Points, in no order, along strands that fork, close into loops and pass close to each other.
Points whose rows are less than 43.3 apart are linked; no others are.
J_395: [  4 -17  -8   5  -9  13   8   4  15 -11 -19  16  18  -9   6  26 -10   2
   6 -35 -17  12]
J_217: [  7   3  -9 -15   4   2 -12  -6  -6 -21  26   4  -4  -6  11 -17  13   6
  12  23   6  -7]
J_38: [-18   8   1   0  -7 -10  25  -1   7   4  11 -26 -12  -5   7  -6   2   1
  -5 -14  -6 -13]
J_262: [ 10  15   0  -6 -13   0   7   6  -6 -15 -18   3   1  -8  -4 -18  18  -8
  -4 -10  -9   0]
J_304: [  9 -21 -19  10  10  17 -22  -6  13   5   6   2  -1   1  -8  13 -12  -3
   8   2  30   7]
J_23: [ -4  -8 -11 -10  -9 -13  26  17   0   1 -15   1  -7 -10  15  20  -8  -4
  38 -12   3  -3]
J_526: [ -6 -19 -10  10  16 -11 -24  -5 -15   2  13  -2  -3  20 -16   8  -8  -8
 -14   5  17  13]
J_240: [  3   2   1   4  -9  18   0  -5   5  -8   4 -23   2 -17  -5 -14  -6  11
  -1  -9   4  -4]
J_257: [ 10   3  -8  13 -10  -1 -16 -19   8 -29  21  -2   0   5  -4 -20  22  10
  -1  14   6 -13]
J_78: [  9   2  -7   3  -6   1  -4 -18  12 -25  12 -10   8  -5  -4 -23  28  19
  -4  18  -7 -10]
J_324: [ -5  16  18   7  -1 -21  28  13  10  25   9  -3  -4 -12   1  -3  -5 -17
  13  -3  -1   2]
J_936: [  1   4 -12   5  -9  -1  10  -5  13  -8   6 -22   2  -2 -15 -21  27  16
  -8  12 -17 -13]
J_784: [ 15  12   7   2   3  14   8  12   6  14 -11  -3   4 -23  -8 -13  -4   5
  15  16   4  -5]
J_714: [  2  -2  -1  -6   6  14  -6  -1  -8   6 -10 -10   2  -7  -9  -9  -8   1
  -7  -3  10   3]
J_300: [ 12 -11 -13   1  12   9 -19 -13  -1  -3  18  16 -16   3  -7  -3  -4  -8
  11   4  24  -1]
J_599: [  4  -5   3   4 -15   4  14   8   7  -6 -18  20   2  -6   8  12 -19   6
  35 -15 -15 -13]
J_270: [  1 -11   1  -1   4 -13 -19  -9 -11   3  17   7 -15  25 -19   2  -5  -4
 -14   7  23   5]
J_348: [ 19  -7  -5  -3 -26   8   4  -4  -3 -14 -13   4   9   4 -12  10   3   2
  -9 -15 -13  18]
J_188: [ -5  28  11  12  -6 -25  15  10  16   8  -6   6   0  10   6 -13  34  -4
 -14  12 -10 -11]
J_206: [ -6   2   6  -4  13  -7  11   1   3  30  -5   4 -19  -4   8  11  -4  -9
 -20 -12  16  13]
J_696: [ -4   6  13   2 -19  -7  23   3  -6  -3  -4  -5  -9  10   2   2 -14   1
  25  -6 -22 -18]
J_955: [ -9  19   8  -4  -4 -12   8   4   1   5   4  -5  -7  18   6  -9  30  12
 -18  21  -9 -16]
J_160: [ 20 -11   5  -9  -6   5   5 -30   6 -14  -6  17  21 -13  -6  12   2  12
  -7  -5   6  12]
J_689: [  9  17  16   1  11 -15  22  16   2  23  11  -6   5 -10 -13 -15   9 -17
   9  16  -4   3]
J_903: [ -7   1   5  10  10   6 -36  -5  -9 -15  18   7  -2  22  -1 -14   1   1
  -1  17  -7 -13]
J_725: [ -3   7  -4  -6  -9  -5   2   9  -6  -9 -18   5   1 -11  -1  -8   3 -15
  -9 -23  -3   7]
J_760: [  4 -16  -5   5 -14  17   5  11  17   1 -24   8   8  -4   6  22 -18  -1
  18 -26  -9   0]
J_787: [ -5   0  -1  -7  -2  -8  -8  -6 -20  -7   6 -11  -6  13  -5  -6  15  -2
 -23   3  12  12]
J_321: [ 18  -9   0 -13  10   6  -7 -27   1 -15  -2  25  22  -7   8   9  10  16
  -2  14   4   5]
J_74: [-10   2   7  -2 -14 -15   4  -8 -18   0   5 -11  -9  15  -4   6   6  -8
 -27 -10   2  17]
J_492: [ -6   2   9  -4 -15  -6  22  -2  -9  11  -1  -8 -14  13  -1  10 -20  -3
   9  -5 -10  -8]
J_842: [ -5  -5   4   4  20   9 -29  -5 -13  -5   8   2   2   9  -3 -10  -7   5
  -2  14   7  -7]
J_489: [ -5 -14 -16  -3  20 -10 -23   6 -23   6   1   1   4  17  -7  12   2  -4
 -18  13  -6  17]
J_613: [ -4  -3   4  -7  -2 -11  25   2   6  30   1   5 -19   3   9  26 -17  -7
   0 -14   7   5]
J_67: [  7 -22 -17  12  25   9 -25 -11  -3  -9  -1   9  25  -5   4  19   0  11
  -1  13  -8  20]
J_34: [  4 -23 -21   5  24   2 -27   5 -16  -5  -1   0  12   1   1  16  -1   3
  -6  19 -15  15]
J_164: [ -1  -6   6   0  -6  -8  -2 -10  -5   5  16  -5 -13  14 -17   2 -16   0
  -9   0  18  -2]
J_73: [ 14 -14 -11  -7  -7  16   4   3   6   6 -14  -6   6 -12  -4  11  -8   3
   3  -7  10   9]
J_776: [ -5  -7   9  -7  -8  -8  16  -6  -7  19  11  -1 -20  15  -4  19 -18   0
  -6  -7   5   2]
J_124: [ -4  21  11   5 -33 -27  20   5   0   0  -5   7  -9  17   9   5   5 -12
  -6  -9  -6   1]
J_545: [  9   4   0  18   2  11 -27 -23   4 -23  18   7   4   9   5 -18   7   3
   1   8  -2  -9]
J_207: [-18  10  -3   3 -15 -21   4   8   3 -17 -11   2   3  -7   6  -6  -4 -14
  -5 -32  -4  -3]
J_826: [ 12  -3   7   7 -17  14 -10 -11  -8 -16 -12   0  12  11 -14  -2   1   1
 -13  -4 -13  12]
J_735: [ 13  12   8   7   5   0  16  17  11  13   4 -13  12 -15 -15 -22   8  -5
  13  18 -14 -10]
J_347: [ -2   2  -8  -8   9  16 -27 -13  -2 -18  25  22   6  -3  23   4  -7  -2
  15  11  -4  -3]
J_763: [ -4 -19 -12  -3  16   0  -3   9   0  23  -3 -13  -5   4  -9  21  -6  -4
 -15  -7  22  11]
J_802: [ 11 -11   0  -1 -11  14  10 -12   6 -19 -15  17  19 -11  -3  17  -1   9
  -8 -25 -15  15]
J_937: [  8   3   6   8 -13   5 -22  -1 -17  -7 -11   0   7  26 -13  -2   7   2
 -14  10  -8   9]
J_524: [ 12  -6 -11   6  21  18 -28 -15   1  -7  14  30  -6   6  10   6  -3  -5
  18   8  11  -3]
J_110: [-16  12  12  -8  19  -1  10   0   3  20  -1  -7 -15 -12   7  -6   4   0
 -15  -4  16   3]
J_719: [-11 -12 -11   5   4   5   4  11   2  22 -14 -11   0   9   1  25 -16 -14
  -6 -18   1   9]
J_810: [  0   7   8   5 -21  -5  13  13   7  -2 -11  11  -1  -1   0   0 -21  -7
  21 -14 -14 -17]
J_381: [ 20 -25 -12   4  20  16 -28  -5   9  10  -3  10   8   2  -4  10  -8   6
   2  12  18   2]
J_33: [  0   9   8  -5  12  25 -10  10  -2   4 -23   7   9 -11   8 -15   2   6
   1   4 -11  -9]
J_847: [ 13   0  -2 -12   4   8 -17 -17  -1 -24  18  20  11  -6  19  -3   9   6
   6  19   1  -1]
J_515: [  7  -2 -10  -9 -15   1  21  12   3  10 -10  -3  -1 -13  -3  11 -11  -5
  16  -9  -2   5]
J_641: [ -3 -14  -9 -16  24   4 -10   9  -7  19   0  -1 -10   0  -5   8  -1   3
  -7  12  28   5]
J_374: [  1   0  -4  -9   8  -1  -7  -5  -7  -4  18  -8  -8 -10  -6 -20   9   6
   0  17  17  -6]
J_645: [  3   5   2   4 -17   9  17   1   9 -16   2 -17   2 -14  -1 -11   0   8
   7 -18 -18  -8]
J_30: [-12  13  11 -10   5  -9  -8  -3 -16  -3   5  -9  -5  15   6  -6  22   3
 -27  12   0   0]
J_442: [-15  13  13   9 -17 -17   8  -7  -6   3  -3  -1  -8  14   8   3   1 -14
 -23 -22  -6   8]
J_775: [-13  10  10   3  18   9 -15   9 -12   5 -17  -4   4   7   2 -13  -3  -3
 -13   3 -14  -7]
J_29: [ 10 -14  -3  -4  17  18 -16 -15  -3  -7 -11  10  23 -11   9  11   0  14
  -2   7  -2  12]
J_59: [ 10 -15  -5 -14  17  19 -21  -1  -3   7  -9  13  12  -3   7   6  -5  11
   4  18  -2   3]
J_728: [  1  13  -5   7 -19  -7  17  10  16 -18  -6  -5   4 -14  -6 -16  15   0
   1 -15 -19  -6]
J_612: [-18 -15  -8   5  -4  14   3  16   5  11 -21 -14  -1  16   8  29 -21  -5
  16 -16   1   0]
J_325: [  4   5   7  -5  12  24  -9   4   4   2  -5  -2   6 -15   7 -16   0  18
   7  18   0 -15]
J_330: [-29  15   7   9 -11 -17  15   5   7  -9  -4 -12  -6   1  14  -6  -7  -7
   3 -26 -11 -17]
J_301: [-25  -4   9   1  33  -2 -25   3 -15   3  13   1  -6  12  -4  -3  -9   6
  -5  10  15   4]
J_503: [  2  26  12   7 -21 -25  13   7   2  11 -10  16  -8  16   0  -6  15  -8
 -17   1  -1  -3]
J_295: [  0  17  19  15 -10 -37  26   6  16  19  15  12  -5  -4  11   0   1 -24
   6  -3  -9   7]
J_400: [ -9   8   4  -9  15  -3   9   3   2   8  13 -17 -12 -15  -4 -16   8  11
  -8   8  20  -4]
J_376: [-12  10  -8   2  -8  -9  20  -3  16   0   9 -24  -6  -1 -13 -20  16   5
 -14  -2 -13 -15]
J_173: [ -6  11   4   3  -8 -12  29  18  10   6   6 -15   3 -19   0  -5  -9  -9
  30  -6 -11  -8]
J_339: [ -7   1   7  -3  -3 -10  31  22   4   8  -1 -11  -1 -10  13  11 -10  -9
  46   0  -2  -1]
J_949: [ -7  -5  -8 -18  20  10 -15   5  -8   3  12   1  -7 -12   7  -7  -1   7
  11  20  27  -1]

How many points has the smallest loop of links through each point below? Write - if it is on no loop.
J_217 => 16
J_442 => 8
J_524 => 9
J_395 => 17

A piece is two or more points that can be reached from each other along the links. Count, over all rows, the pieces, the separate loops (a circle has one, a figure eight two, a Y none), the forks (points with three links) and the tips (points with one).
pieces => 3
loops => 4
forks => 7
tips => 5

Name the points in between on the shortest way along the links from the first point to the second, in order.
J_381 / J_526 => J_59 > J_29 > J_67 > J_34 > J_489
J_949 / J_826 => J_374 > J_217 > J_847 > J_321 > J_160 > J_802 > J_348
J_67 / J_696 => J_34 > J_489 > J_526 > J_270 > J_164 > J_776 > J_492
J_78 / J_325 => J_936 > J_376 > J_38 > J_330 > J_207 > J_725 > J_262 > J_728 > J_645 > J_240 > J_714 > J_73 > J_515 > J_23 > J_339 > J_173 > J_324 > J_689 > J_735 > J_784
J_492 / J_802 => J_696 > J_810 > J_599 > J_760 > J_395
J_936 / J_301 => J_78 > J_257 > J_545 > J_903 > J_842
